Each row is a point on a tangle of strands that fork, close into loops and nearly touch. The rows are in no order.
Two points are linked if the straight distance between their rows is under 67.6. Some points are linked to none.
J_297: [ -6  20  11  -1  12   2  -1   5  12  -9 -14  15   8  23 -25  -5  30  -8
  17  -3  -8   5 -19  -5  -4   5  27  -5  26 -12 -10   3  -2 -10  -9  11
 -14 -16   0]
J_274: [  9  -3  12   3  -7   2  11  36  -7 -14   2  24  -5   3  20  -9   5   6
  -9 -12   9   8  -3   4  13  30   6   3  -6  -9  26 -24 -14  -4   5 -18
 -13  -5  10]
J_210: [ -8  -6  12   8  20  -9   8 -18  -1 -17 -25  17   9  25 -19  -3   1 -20
  23  20 -19 -15   7  -1   1  -3  16 -15  30  -8  -1   0 -26  24   1  -2
  -6   3 -12]
J_646: [ 17   2   1 -14   6  -5  29  10  -5 -10 -22  25  -5   0 -19  -5   4  11
   2   9  14   2  36   5  -5  -5  16 -13  -7  -5   9 -13 -25  -3 -29  -6
 -15  18 -15]
J_191: [ -3  22   0  -8   0   5  -2   7  19   3  -1   0   7  13 -10   9  25   4
   2  -9  10   6 -21  -7   0   0  19  -6   7 -10 -23  14   8 -22 -18  15
  -6 -20   6]
J_657: [  4  -2  -4   8   9  -3 -17  15  -2 -11  15  -2   0 -14  21   7 -44  -2
  -4 -30 -17  -7  -5  22  28   8  -1  19  16  16  -5   3   1  20   2  -1
   7  -4   2]
J_592: [ -7   5   5  -9   5  18  15  -6  25  -3  -9  15  13  24  17  10   5  10
 -11  -3  -6   4 -13   7   7   3  -8 -16  14  -1   9  -9  12  -1  18  -9
 -24   9   4]
J_337: [  3  14 -10 -11  -2  -6 -15 -10   1   5   4 -18   6 -13 -25   0 -15  12
   9 -13   6  -5  -1  -5   3  -8   8  11  -1  -1 -18  16  12  -6 -21   3
  11 -15  10]
J_600: [ 15   0  -7 -16 -20  -3  19  -1 -14   5 -12  12   9 -17 -11 -13   6  34
  -2  -9  27   0  15 -14  -8   9   6 -12 -31  -7  28  -8   0 -15 -14 -20
  -3   1   7]
J_625: [-11  10  -6   4 -33  -9 -12  11   3  17  11 -25 -14 -17   3 -17  14  20
 -13   6  40  10  18  -3 -10  -8   1  13 -29  -4 -13   8  -5 -19  -3   9
  13   9   5]
J_831: [ 19 -21   1  16  12 -17  12  -3 -25 -24  -6  15   3  -5  17  12 -14  -3
  14  10  -3 -32   2   1  22  23  11   1   5 -12  11 -10 -33  24  -8 -13
   8  -4  -3]
J_906: [  6  13 -10 -16 -26   4  14   9   7  -1 -17   4   2 -16   7 -14   9  46
 -11  -9  45  -4  20   9   5   4  10  -8 -15  -9  11  -5  -8 -22 -24 -20
 -13  12   0]
J_941: [ 16   4 -15  -5  -6   7 -22  12   8  15  11 -10  -9 -39   3   8 -14   8
 -12 -28   7   5 -23   1  -8  -6  11  15   1  17 -14  15  33 -17  -7  19
  20 -22   3]
J_524: [-14  13  -2  -1 -12   0 -15  33  -2   6  21 -19  -4   6  -2   1  13  -8
  -7 -26   6  20 -15  -4   3   2   6  14  -6   0 -27  13   0 -16 -13  14
  15 -21   8]
J_257: [ -6  13   1  -4  -8  -1 -19  34  -5  16   7   4   0 -15 -17 -22  14  11
  -2 -33   7  27 -25 -12 -18   7  15   5 -12   8  14   4  19 -26   8   9
  -1 -27   8]
J_568: [ 11   1  -6   3  -7  -6 -10  13   4   9   7 -13 -12 -36   4 -24  -6  13
   7  10  18  -8  10  19  -8  -9   1  13  -7   7   3  -3   5  -3   8   7
   5  10  -2]
J_517: [  7  13   3  -8   4  11   3  28  18   1 -10  24   3  -5   2 -12  10  17
  -3 -17  11  13 -21  10  -3  13  13  -5  10   3  20  -8  16 -18  12   3
 -27  -7   5]
J_296: [  9   4   7   8  -1 -12  -7  22   2  -3   3  -3  -9 -15   8 -31   6   8
  10  17  16 -11  11  20   6   7   4   4   8  -8   3 -15 -18  -2   2  -3
   0  12  -3]
J_588: [ 19   8 -15   0   0   4 -20  -1  20  10   7 -20 -10 -43  -3   2 -22  11
  -4 -19   4 -10  -1  22  -7 -21   8  16  12  27 -21  10  35  -5  -8  16
  17   2 -10]
J_147: [  0  -5  -6  -9 -12   0  24 -15  -8  -2  -6  -7   0   6   6   7  -3  10
  -8  16  13  -9  29  -1   4  -3 -12 -10 -16 -10  -2  -6 -19   5 -15 -17
   3  19  -6]
J_968: [-22  11   4   5  -7   9  -4  12  25  10   8 -14 -12  22  13   7  32 -14
 -13   5   5  16 -10   6  -9 -13   0  -6   8   1 -37   6  -1 -19   5  26
  -2   8  -7]
J_797: [  4  -3 -16  -9 -16  12  23 -22   9  -4 -12  -6   8  -3  30  23  -5  26
 -21   5  27 -23  21   9  16  -3 -10  -4  -9  -9 -10   6  -7   2 -22 -20
  -4  20  -2]
J_812: [-10  11  -6 -14  15   8  23 -10  10   6 -15   2  -3  31 -22  25   7 -13
 -10  -9  -6  23  13  -9 -15 -25   3 -14  -2   9 -20  14  -2  -7 -24  15
 -12   4 -14]
J_217: [-19   2  11  13   8  -3  -7  -7   8 -13   3  -8   8  22   5  -3  -6  -8
  10   7 -21 -11 -15   9  15   4  -3  -1  28  -3  -8  -2  -6  16  21  -5
  -5   0   1]
J_4: [ -3 -12   1   6   6   1 -16  -9 -31  -1  17   0   4  -7 -22   1 -20 -14
   8  -7 -27  12  -3 -21  -6   8 -18  10 -19   1  26  -4  14   8  18  -7
   2  -6   9]
J_49: [  9  -8  -5  -5  14   3  14 -22  -3  -9  -8   5   7  -1   3   9 -26   1
   8   5 -14 -19   9   8   6  -4  -9  -8   4   4   9  -1   0  20   5  -7
  -8  14  -5]
J_554: [  8 -23  -4  12  14 -15  29 -17  -6 -21 -29  20   6   6  20  25  -7   2
   8  15   5 -38   6   5  17   6  12 -14  17 -11   3  -2 -34  24 -12 -17
   2   4 -18]
J_280: [ -3  -3  22   3 -21   3  -5 -18  11   1  -8   8  10  13   1 -28  39  -1
   7  27  -3   4  -5 -19 -10  11  -4 -17   7 -22  18 -16   6 -15  21 -15
  -4   5  10]
J_103: [ -9   9 -12   4   1  -9   9 -23  12   2  -5 -21 -11   7  -6  19  -1  -2
  -5  19  16  -8  27   5  -2 -26  10   6   2   3 -45  16 -16   0 -22  18
   7  18 -16]
J_533: [  7  -5  -1   0   1   2  -5 -41  -3  -5  -1  -9  10 -12  -4 -24 -14   9
  33  23  -9 -31   1   4  -2   9 -11 -19  14  -8  23  -9   9   5  26 -17
   2  25   4]
J_131: [-23   8  -2  -1 -23  12 -21  26  13  27  23 -12  -3  -6  13 -12  14   3
 -22 -32  11  26 -31   1 -18  -8  -8  -3  -8  12   0  12  33 -28  23  15
   3 -13  10]
J_224: [  6   6  -1   2  23  -2   3  28  -2 -13  -4  22  -3   8  -2  14 -16  -5
   0 -28 -13   5 -13  10  15  13  16  12  14  10   2  -4  -8  10  -5   4
 -13 -13  -2]
J_228: [  9  -9   2  17   9   5 -34 -24 -10  -6  19  -8   0 -24  -3 -11 -30  -6
  16   2 -27 -18 -21   2  -4  11 -12  10  15   9  20  -3  24  14  36  -1
   0   6   7]
J_455: [ -1 -16  -4   0  -8   2  -6  -5 -10  15  13 -10  -6 -24   8  -7 -13   3
   1  12  -4   2   9   4 -13 -10 -34  -1 -24  14  26  -5  21   8  25  -2
   7  17  -4]
J_363: [ -6   9 -18  -6 -16  10  16  -4   7   2  -7  -9  -6  -1  20  19   6  22
 -28   2  34   1  31   8   9 -12   1   9 -14   0 -28   9 -14 -15 -26   2
  -7  22  -3]
J_665: [-19  13   0  -8  -9   4   3 -10  -5 -16   4  -6  21  35  -3  11 -10  11
  -6 -24  -9  -9  -2 -10  27  16  -4  -6   1 -20   3  -1 -12   4 -10 -30
   0 -11  19]
J_501: [ -1 -22   4  11  24  -8  15   0 -23 -12  -5  18  -4  22  12  25  -9 -27
  -6   4 -23   3   5  -8  10   6  -5   2  -5   5   6  -5 -25  30   0   1
   1  -8  -9]
J_246: [ 26  -4  -8  -4   9  -9  12 -16  -4  -7 -14   2   1 -27 -12 -12   0  11
  32  24   5 -32  14  11  -8   3  11  -7   4  -4  12  -3  -6   0  -9  -3
   2  17  -6]
J_457: [ -1  -8  -1  -2  12  11  -5  -3  -4  11   4   2  -4 -14 -15  -6 -17  -6
   0   1 -20  21   1   2 -20 -17 -20  -2  -3  20  20  -6  26   4  22   8
 -11  11  -9]
J_309: [-25  15   8   1   3   1 -12   1   7  -3   8 -17   8  24 -16  -3   2 -13
   6 -10 -18   6 -15   0   4  -4  -2   1  16   0 -19   6   5  -1   6   1
   0  -8   4]
J_46: [  6 -18  11   9   8  -7   6   6 -12   1   2   4 -14   0   6  -7  13 -25
   1  35 -10  11  21  -1 -10  -7 -14   3 -10   4   2 -10 -15  13  11   7
   4  15 -13]
J_655: [ 15 -14  -2  12   1 -13  10  26 -14 -11  -2  13  -9 -13  30   7  -1  -1
  -5   6  14 -16   6  11  18  15   9  13  -1  -4  -3  -8 -30  13 -13  -2
   6  -4  -2]
J_57: [ -1   6  -4   9  -2 -19  -9  -1  -1  -5   5 -26  -9 -10  -5  -3  -5   1
   9  18  15 -18  24  14  10 -16  11  17  10  -2 -37   9 -24   7 -19   8
  17  10 -10]
J_681: [ 14 -12  -9   6  22 -12  -4 -19  -9  -6  -2  -5   0  -9 -11  26 -15 -17
   8  -1 -19 -15  -8  -8   4  -9  10  13   8  11 -17  19  -1  21 -17  12
  19 -18  -4]
J_201: [-15  11  11   9  14 -15   3   6   7 -11 -16   2   1  28 -22  -9   5 -14
  18  12  -5  -7  12  14   4 -13  22  -7  29  -6 -23   3 -29  13 -13   8
  -2   2 -19]
J_258: [  6 -17   7  10  30 -13   1  -1 -33 -20  -4  20  -1  10 -21   1 -15 -29
  15   8 -31  -1  15  -7  -2   5   6   2   1   5  12  -9 -25  30  -4   4
   0  -3  -7]
J_365: [-18  15  -2  -7 -28   5 -11  23   1   3  12 -12  10   7  12 -10   6  21
 -18 -33  20  10  -7  -4  16  16  -2   7 -19  -9   6   8   2 -16  -6 -17
   5 -19  22]
J_3: [  9  -2  -3   1  13  -4  -7   5 -13 -13   6   3   6 -10   6  -6 -40   8
  13 -14 -10 -12   8  13  18  13  -1   4   6   5  14  -8 -10  14   5 -10
  -5   6   3]
J_252: [-15   3  -9  -2 -28  -2 -20   4  -2  31  17 -15   2 -20   2  -8   6  17
 -13 -15  21  13 -14 -16 -16 -14 -10   4 -28   5   3  19  29 -19  12   6
  13 -13  10]
J_231: [ -1   2   3   4 -11  -7 -30  17   0   9  14 -14  -5 -32   4 -33 -14  13
   4 -13   5   2 -10  10  -6   2  -4  10   0  11  21  -3  19  -5  24   1
   4  -4   7]
J_333: [ 10 -13  13  -3   1   2  10 -38 -24  -8 -12  16  11   4 -28 -13   4 -16
  25  24 -21  -5  12 -29 -19  14  -5 -20  -3 -19  30 -15  -2   5   9 -12
   3  10   7]
J_442: [-22   8  10  11  -9   3 -26  26   4   5  24 -17  -5  -1   7 -25   3  -7
   0 -15 -10  16 -24   6   2   5 -11  10   7   4   7  -5  14  -7  28   2
   2  -8   9]
J_642: [ 10 -21  10   4   8  -7  15 -19 -35 -14  -7  16   5   9 -15   3  -1 -27
  16  22 -22  -9  18 -22  -4  11  -1  -9 -12 -12  19 -15 -23  19  -4 -11
  10   2   1]
J_587: [  7   9  -6  -8   1  10  12  30  20   5  -7  13 -14  -6  30   8  -1  13
 -22 -10  24  10   4  28   7  -3   5   5   7  10 -12   2  -3  -7  -8  10
 -19  13  -8]
J_891: [ -9  11  -3  -3 -29  -7 -18 -13  -8  16   8 -19   9  -9  -9 -17  11  22
   0  -2  18  -1  -9 -25  -3   4  -7   0 -22 -12  14  12  14 -16   7 -11
  16 -18  20]
J_551: [ 14  11 -16 -22   9  14  10   7  20  11 -12  11   0 -15  -4   8 -14  22
 -10 -23  14  11  -3  12 -10 -14   5  -3   3  20   0   6  29 -13  -6   9
 -18   4  -9]
J_316: [  2  -3   2  -2  17   1  19 -11  12   6 -19  11  -9  17  -5  17  15 -20
  -5  20  -7   9   8  -8 -14 -17   5  -8   6   4 -17   5  -5   1  -3  20
  -9   6 -16]
J_60: [ -9   2   1 -10  -5  -2  11  -6 -14   0  -4  -9   7  14 -28  -6   0  -6
   3  11  -5   8  25 -11  -7  -8  -4  -9 -14 -10  -2  -1 -10   4 -15  -6
   1   4   1]
J_72: [  9  -8  -3   3  -1   8  -9 -30  -2   2   7  -1   6 -16  14  -6 -20  11
  15  10 -13 -19 -18   0   1  14 -18  -6   2   0  30  -4  25   7  38 -13
  -5  14  13]
J_899: [-12  14  -9 -10  -5   0   7  -7  13   0  -5 -15   5  16  -1  11   0  11
  -9   0  15  -1  14   8   8 -12   5  -1   6  -3 -29  12  -7  -3 -21   4
  -4   5  -3]
J_128: [-11   5  10  11 -20  -1 -21  14  12   4  17 -15  -4  -1  21 -19  20  -1
   0   9  10  -3 -23   0   7   9  -5   9   6 -13  -1   0   4 -10  20   0
   6 -11  21]
J_303: [  1   2  -2  -9   5   7   6   3  -2   8   0   5   4   6  -7  17  12  -6
  -6  -6  -3  16 -14 -18  -5   5   2   2 -12  -4   0   6  11  -8  -3   6
   0 -18   8]
J_579: [ 34  -6 -12  -2  22   2  -5   7  -7  -4   1  20   0 -38  -5  10 -32   8
   7 -23  -9 -10  -9  10   0   6  12  16  -2  20  18  -1  19   5  -2   5
  -2  -7   2]
J_940: [  1  12   9  -1  18   4  13   2  26 -13 -23  30   6  21   1  -1   6   3
   5   3  -9  -7 -12  15   6   3  13 -16  34  -2   5 -10   1   2   7  -3
 -30   5  -9]
J_38: [ -8   2  12   0   3   0 -12   3 -26  -4   4  11   8   9 -40 -20  -1 -12
  15 -13 -23  21  -1 -25 -13  17   3   0  -9  -9  28  -8   4  -5  13 -10
  -6 -11  11]
J_610: [-20  -1  -1  -4 -16  19 -10   1  23  22  16 -11  -1   4  26   3  16   3
 -20   0   9  12 -22  -2 -11 -11 -21  -9  -6   1   1   6  32 -16  28  10
  -2   2   7]
J_340: [-18  -3 -10  -5 -26   5  -4  -9  -6  10  19 -27   3   4  24  15 -11   7
 -20  -2  10   1  19   2  16  -8 -30   7 -21  -5 -14  11  -2   7  -7 -10
  17   9   7]
J_163: [  6  -2   4 -14  -9  15  29 -20  20   0 -20  17  13  19   8   2  15  17
 -11  15   5  -2  11  -1  -5  -2  -9 -28  -1  -7  15 -16   2  -4   2 -21
 -23  19  -5]
J_489: [-11 -10  14   9  20  -5  -2  15 -11  -2   4   2 -10  11 -16 -10   9 -40
   5  14 -26  22  10   0 -14 -11  -5   5   7  11  -7  -8 -10   9   8  17
  -3   3 -16]
J_769: [  2 -11   2  11  -7  -1 -13 -15  -1  13  12 -13  -7 -13   8   0  18 -14
   5  35  -1  -7  -9  -9 -10  -6 -19   5  -7  -6  -2   6  14   3  18   9
  14   2   5]
J_503: [  8 -13   6  -1  -7   1  -1 -23  -9   7  -6   9   7  -9 -11 -16  14   0
  15  26  -7   0  -4 -21 -17  10 -11 -13 -10 -10  32  -9  16  -3  24  -8
   2   4   6]
J_722: [ 14  -5  -7   3  -6  -7 -22  14 -12  13  19 -17 -13 -33   0   4  -4  -5
  -1  -8   7   3 -13  -6  -3  -2   2  28 -17   5 -12  11  14  -5  -8  16
  28 -23   8]
J_697: [-19  19 -12 -16 -21  10 -11  11   8  11  10 -16   9   7   2   9   3  19
 -18 -37  20  16  -2  -2   6   0   4   7 -14   0 -19  22  11 -19 -24   2
   7 -13  10]
J_801: [ -7  15  12  -5 -18  -2  14  -1  12  -5 -12   5   3  25 -16  -7  41   7
  -3  15  18   8  21 -12  -4  -3  16 -12  -6 -22 -13 -11 -22 -17 -25  -7
  -9   4  -2]
J_27: [ 13  -3  -6  -7   2  -3  10 -24 -18  -8  -1  -9   6 -17  -7 -26 -23  14
  31   9   2 -33  25  12  -1   6  -7 -20  -1  -5  22 -14 -11   5   1 -17
  10  29  -6]
J_71: [ 10 -11  -3  13  13  -6  -8  -1  12   5   1  -5 -15  -9  22  19   1 -17
  -5  14  -2 -12 -18  11   2 -12   3  12  20  14 -29  12   2  11   4  26
  12  -5 -14]
J_409: [ 22   0  -3   0  -3  -1  10 -24  16   2 -12   2   6 -18   5   0  17  15
  17  29  13 -29 -10   1  -5   3   7  -7   6 -12   3   3  12  -6   5  -2
   2   2   7]
J_36: [ 32 -14  -8   9  33  -4   8   1   6   4 -10  19 -16 -22  19  26  -2 -17
  -3   7  -6  -9 -22   4  -6  -5   9  13  13  22  -7   8   9  10   1  27
   0  -9 -12]
J_185: [  2   1  12 -11   4   4  16 -19  -9 -11 -19  16  12  15 -29 -19  -8  -1
  23   8 -18  -4  22  -7  -6   6   5 -30  12 -13  24 -21 -11   4   0 -16
 -15  20  -2]
J_887: [ 12  13  -1   0   5   4  -9  12   4 -10  -3  23   6  -8  -3  -8 -12  22
   8 -24  -3  -4 -21   2   9  27  17   2  12  -5  30  -7  11 -11  13 -14
 -22 -10  17]
J_375: [ -2  19  -2  -7 -10  14   4  33  30   5  -5  13  -4   1  25  -5  24  21
 -18 -17  29   8 -15  20   3   6  15  -3   8  -3  -3  -3   6 -23  -3   7
 -21  -1   8]
J_419: [-18  -8   0  11  21  -8  12   6 -15 -15  -7   9   3  39   7  33 -15 -21
  -7 -24 -22   3  -3   0  22   6   6   7   9   8 -10   8 -27  26 -12  -3
   4 -15  -8]
J_124: [  1   3  -3   1  37  -4   7   5   2  -9 -15  18  -2  13 -15  18 -28 -11
   2 -27 -21   1  -4  15   8 -11  17   1  29  21  -8   7  -9  18 -13   9
 -11  -4 -18]
J_622: [  8 -13  19  -4 -21   5  18 -20   9   0 -15  17   6  15   2  -9  37   0
  -3  31   3   2  16 -17 -12   2  -2 -24  -8 -19  15 -26  -8 -11   4 -20
  -3  16  -1]
J_666: [ -5   4  -4 -15   8  12   9 -15  -5   5 -10   7  12   2 -27  -9 -27  10
   5  -8 -17  14  15   1 -14  -6 -13 -19  -5  10  28  -8  18   4  11 -11
 -20  18  -2]
J_704: [ -4   4   2  10 -12 -11 -29  23   1   7  25 -26 -10 -11  12  -8   8 -11
  -2   2   8  -1 -17   3   7   2   4  20   6  -6 -25  10  -4  -3   1  13
  22 -17  11]
J_576: [  0   4  11  12   2  -6 -26   0   7  -6  12  -9  -2  -9  10 -24  -1   0
  19  13  -7 -16 -20   6  11  15   0   7  27 -10   7  -3   3   4  24  -3
   0  -4  14]
J_408: [ -9  -1  -8  -2   5   5  -4   1   0  10  15 -17  -5   9   7  28 -13 -19
 -16 -20 -12  13 -12  -4   4 -12 -10   7   3  14 -28  18   9   0 -11  15
  14 -10  -5]
J_113: [-11 -12  -7  -1  -4   5   7  -5  -7   3  13 -10  -1  16  29  34 -11 -13
 -24  -9  -7   6   3  -3  18  -3 -27  10 -17   4 -13  11   0  14  -4   0
  13  -6   1]
J_456: [-17  -6  -2  -8 -11   6  -2 -19  -9  12  14 -17   7   6   3   9 -17   2
 -10   1  -7   7  11  -5   1 -12 -39  -8 -24  -1  10   0  14   8  14 -12
   7  12   2]
J_263: [ 21  -6  -5   4  22  -9 -11  -8  -5   3   1  -1 -10 -19 -26  10   6 -21
   9   6 -10  -1 -17 -13 -17 -14  14  15  11  12 -21  12  12   1 -16  27
  13 -19  -8]
J_993: [  3 -11   5  -1 -21 -13   2   1 -31  -5  13  -9   1   0   0  -4   6  -1
   5  12   9  -7  15 -19  12  18  -6   1 -24 -21   5  -8 -25   3 -18 -20
  23  -9  11]
J_386: [ 17  -4  -2  -5  15  -5  -4  10 -15   4  -2  11  -6 -18 -25  -2   6 -10
  10   1  -2  14  -8 -14 -17   3  11  10 -12   6   5   1   8  -6 -10  14
   4 -18   1]
J_95: [-15   7   6   7   4   8 -28  27  -4   6  18  -6  -3  -8 -22 -19  -6 -11
   3 -34 -18  27 -32  -6 -15   5   2  10   7  14   6  -1  25 -19  18   9
  -1 -20   3]
J_515: [ -9  12   9  -4 -20  -3  -6   9   3   2  -4  -6   5   3  -3 -39   7  21
   2  -3  15   5   4  -1   1   8  -3 -12  -3 -10  24 -12  -4 -14  10 -21
  -7   1   8]
J_806: [-12  -1   1   2 -35  -3   3  -9  -2  12   6 -12  -7   4   2  -8  31  14
 -19  23  29  11  27 -17 -12  -7 -11  -3 -37 -17  -7  -6  -9 -19  -3  -7
   8  14   2]
J_757: [  9   8  -6  -6  17   6   4  14  20   7  -6   2 -13  -8   2  -3 -12   5
  -4  -2   1   8   4  24  -8 -18   2   0  15  22  -9  -2   9  -5   1  17
 -16  15 -16]
J_838: [-17   6  -1  -9 -23  15   9   9   0  -8   2  -5  17  25  20   8   2  21
 -27 -29  10   3   5   3  26  16 -13  -3 -13 -10   5  -5 -13  -3 -14 -30
  -6  -4  13]
J_909: [ 12 -17   2  14  17  -9  -9 -18   5   2  -1  -4  -8 -11   6   3  12 -24
  14  40  -9 -18  -8   3  -9 -13  -3   4  14   8 -15   7  -1  18  14  19
  11   5 -12]
J_820: [  6  -9   7  18   2  -5   7  22   9 -14  -4  17  -6   4  48   5   9  -1
  -6  13   8 -22 -16  20  23  18   8   6  21 -10   1  -9 -21  15  14  -4
  -4  -6   1]
J_919: [-18  14   8   3  -8  -3 -19  14 -26  -6  13  -9   7   8 -25 -34 -21   7
  10 -31 -13  17   4 -10   5  19  -2   2 -14  -2  31 -11  -7  -5  16 -22
  -4  -7  15]
J_19: [ -2  -2   8   9   7 -20  -7  -8  -9  -8   0 -15  -1   4 -24 -17   7 -17
  20  32  -3 -12  21   1  -3 -12   8   1  12  -8 -22   4 -27  13 -13   9
  12   7 -10]
J_398: [ 11 -16  10   5   6  -4   1 -13  -8   2  -7   6  -5 -16  -7 -25  12 -14
  21  40  -9  -1  15   2 -22  -3 -13  -4  -1   2  19 -15   4   4  19   4
   2  21  -9]
J_764: [ 13 -11 -10   4  24   3   7 -18   9  -6  -8  10   1  -6  23  28 -36  -2
  -2  -9 -16 -17  -9  18  12  -6  -7   4  18  23   0   8   9  22   9   3
  -5   7  -9]
J_936: [-11   1   9   0  -2   1  19   5  10 -12 -12  11   6  36  12  18  21  -6
 -13   0   2  -2  -3   1  15   6   6  -8   6 -10 -12  -3 -21   3 -12  -9
  -6  -5  -3]
J_915: [ -7  -3  -2  12   7  -6 -13  10   5   2  13 -12  -9   8  22  28  -5 -20
  -8 -14 -10  -2 -24   5  18  -5   7  13  24  10 -39  22  -6  12  -6  20
  23 -20  -9]
J_999: [-21  19   9   5  -3  -3   1  16  13  -2   0 -11  -9  31 -13  -3  31 -15
  -4   8   6  20  11   1  -7 -12  13  -2   1  -2 -38   2 -22 -14 -15  19
  -1   4 -11]
J_939: [ -5   3 -11 -15  26   4  20 -11   1   1 -14   5   2  22 -14  34 -23 -13
 -11 -29 -18  13   3  -4   2 -17   5  -1   9  18 -17  19  -2   9 -26   9
  -8  -6 -11]
J_521: [-20 -11   7  14   4   2 -15 -18  -1   9  19 -17  -4  11   3  12   5 -30
  -3  18 -22   3 -12  -8  -4 -15 -29   3   6   0 -14   9  11  15  21   9
   9  -1  -2]
J_278: [  3   9  18   3   0   0  -7  -7   8  -5 -14  16   8   7 -24 -26  33  -9
  24  17 -10   8 -12 -11 -14  11  14  -8  21 -16   8  -7   7 -12   8   3
 -12  -7   5]
J_555: [-25   2   4   0 -10  23   0  13  20   5  14  -7   5  32  34  14  20  -7
 -25 -15  -1  12 -27   4   6   7 -17  -8  -2   1  -3   1  15 -11  20   2
  -7  -3  11]
J_322: [-12   5   0  -4 -15  -5  11   6 -11   6   0  -9  -9   4 -22 -11  11   2
  -8  16  20  21  44  -4 -14 -13  -2  -1 -28  -2 -12  -8 -18  -9 -17   2
   2  20  -9]
J_565: [  3   5  -3 -16 -12   7  11   7  -1  10  -8  18   9   1 -12  -2  18  22
 -14 -16  17  19  -5 -19 -11  10   6  -8 -27  -6  22  -1  13 -17  -6  -8
  -8 -14  10]
J_137: [  6 -16  -4   1  17  -4  -1 -22 -25   2   6  -2   0  -4 -18  22 -17 -25
   6   7 -23   3   4 -21  -5  -6 -14   8 -14   6   5   8   8  17  -3   6
  13 -10   1]
J_227: [ 12  -5 -13  -2 -17  -1  17   5  -4   7  -2  -5 -12 -25  22  -1   0  14
  -8  18  26  -7  25  13  -1  -3  -9   7 -25   2   4  -2  -7  -2  -6  -2
   4  20  -3]
J_963: [ 13  -8 -13   4  14  -3 -10 -10   0  -3   6 -10  -1 -26  14  19 -45   0
  -2 -18 -12 -16   5  22  17 -10  -5  19  11  25 -14  14  10  21  -8   5
  17   4 -11]
J_32: [ -9  16  -9  -6 -27 -11 -10  -7  -2   6   7 -33   2 -11  -4 -20  -6  28
   1   2  32  -7  27   2  10  -4  -2   6 -16 -13 -13  10 -12 -12 -23 -10
  12   9   7]
J_313: [  7   8   1 -14 -25   1  23 -10  12  -8 -18   9   6   7  -4  -4  26  29
  -8  11  35 -11  23  -2  -1   0  16 -20  -9 -24  -2 -13 -24 -21 -34 -24
 -13  12  -3]
J_614: [ -1  -3  -6  -2   7   5  -6   5   5  13  11 -11 -11 -11  -1   6 -13  -9
 -10  -3  -6  16   2   5 -11 -20 -13   6  -4  21 -12   5  16   0   1  16
   2   4 -11]
J_827: [ 17 -12  -1   0  -7   7   1  20   4   9   5  14  -7 -20  29   5  12   2
 -14   4  15   3 -18  -1  -5  15  -1   8 -17   1  19  -5  14  -5  16   7
   1 -13  16]
J_851: [-21  15  13  -5 -11  11  13   5  20   1  -9   8   4  40 -15  -3  44  -8
  -8   1   4  26  11  -9 -18  -8   7 -17 -10  -5 -15 -10  -5 -25 -10   5
 -15   6  -6]
J_415: [ 19   2 -12 -13   1  11   8 -13  22   9 -11   7   7 -16  13  14   2  23
  -3   4  16 -10 -15   1  -4  -2   1  -3   1   1   5  11  27 -10   4   1
  -9  -1   8]
J_320: [ -9   5   1  -5 -18  -1 -10 -22 -12  -2  10 -17  15  10 -10  -7  -8  13
   8  -6  -3  -7  -3 -22  13  15 -11  -7 -11 -21  16   4   3  -3   1 -27
  10  -8  22]
J_447: [ -6 -11   0  10  24  -9  21 -11   3 -22 -31  28   9  30  -2  25  -9  -6
   9   1 -12 -20   0   1  16   2  22 -15  30  -6   2   5 -29  24  -8  -9
  -8  -8 -17]
J_606: [ -1   9   1   4  15  12  -7  14  11 -12   5  15   6   9  11   8 -28   4
  -3 -36 -23   1 -27  14  15  20   7   9  16   5  12  -7  11   3  20  -6
 -22  -7   9]
J_344: [ 12 -15  11   1  -5  -5  13  -2 -33 -13   2  18   6   8  -9   3  10  -7
   5   3  -9   0   5 -30   3  26   3  -6 -21 -21  23 -19 -22   3  -7 -22
   6 -13  14]
J_773: [ -7 -12   8  19  27  -8 -15  12  -7  -3  12 -12 -16   3  -3   3 -12 -38
  -2  -4 -30   8  -7  10  -8 -19  -3  13  22  26 -24   1  -8  18   3  24
   9  -5 -24]
J_768: [ 34 -16 -10   4  20   3   2   5   2   4   0  10 -15 -41   8   9 -13  -4
   2   1  -2 -10  -5  17 -13  -8  -1  17  -6  31  13   0  22   7   4  16
   1   4  -9]

A piece is all that can be reached along the links. How many separate loops has the piece of each point below (a circle has one, a figure eight two, a Y none), and how many tips (points with one link)?
J_568 => loops 0, tips 7
J_3 => loops 1, tips 0
J_681 => loops 0, tips 7
J_909 => loops 1, tips 5

Name the points in between on the shortest way along the links from the first point to the second, in order.
J_940; J_263 => J_592, J_163, J_622, J_280, J_278, J_297, J_191, J_303, J_386
J_228; J_457 => J_72, J_533, J_27, J_246, J_409, J_415, J_551, J_757, J_614
J_939; J_551 => J_124, J_224, J_606, J_887, J_517, J_375, J_587, J_757
J_806; J_320 => J_322, J_60, J_147, J_227, J_568, J_231, J_442, J_128, J_704, J_524, J_697, J_365, J_838, J_665
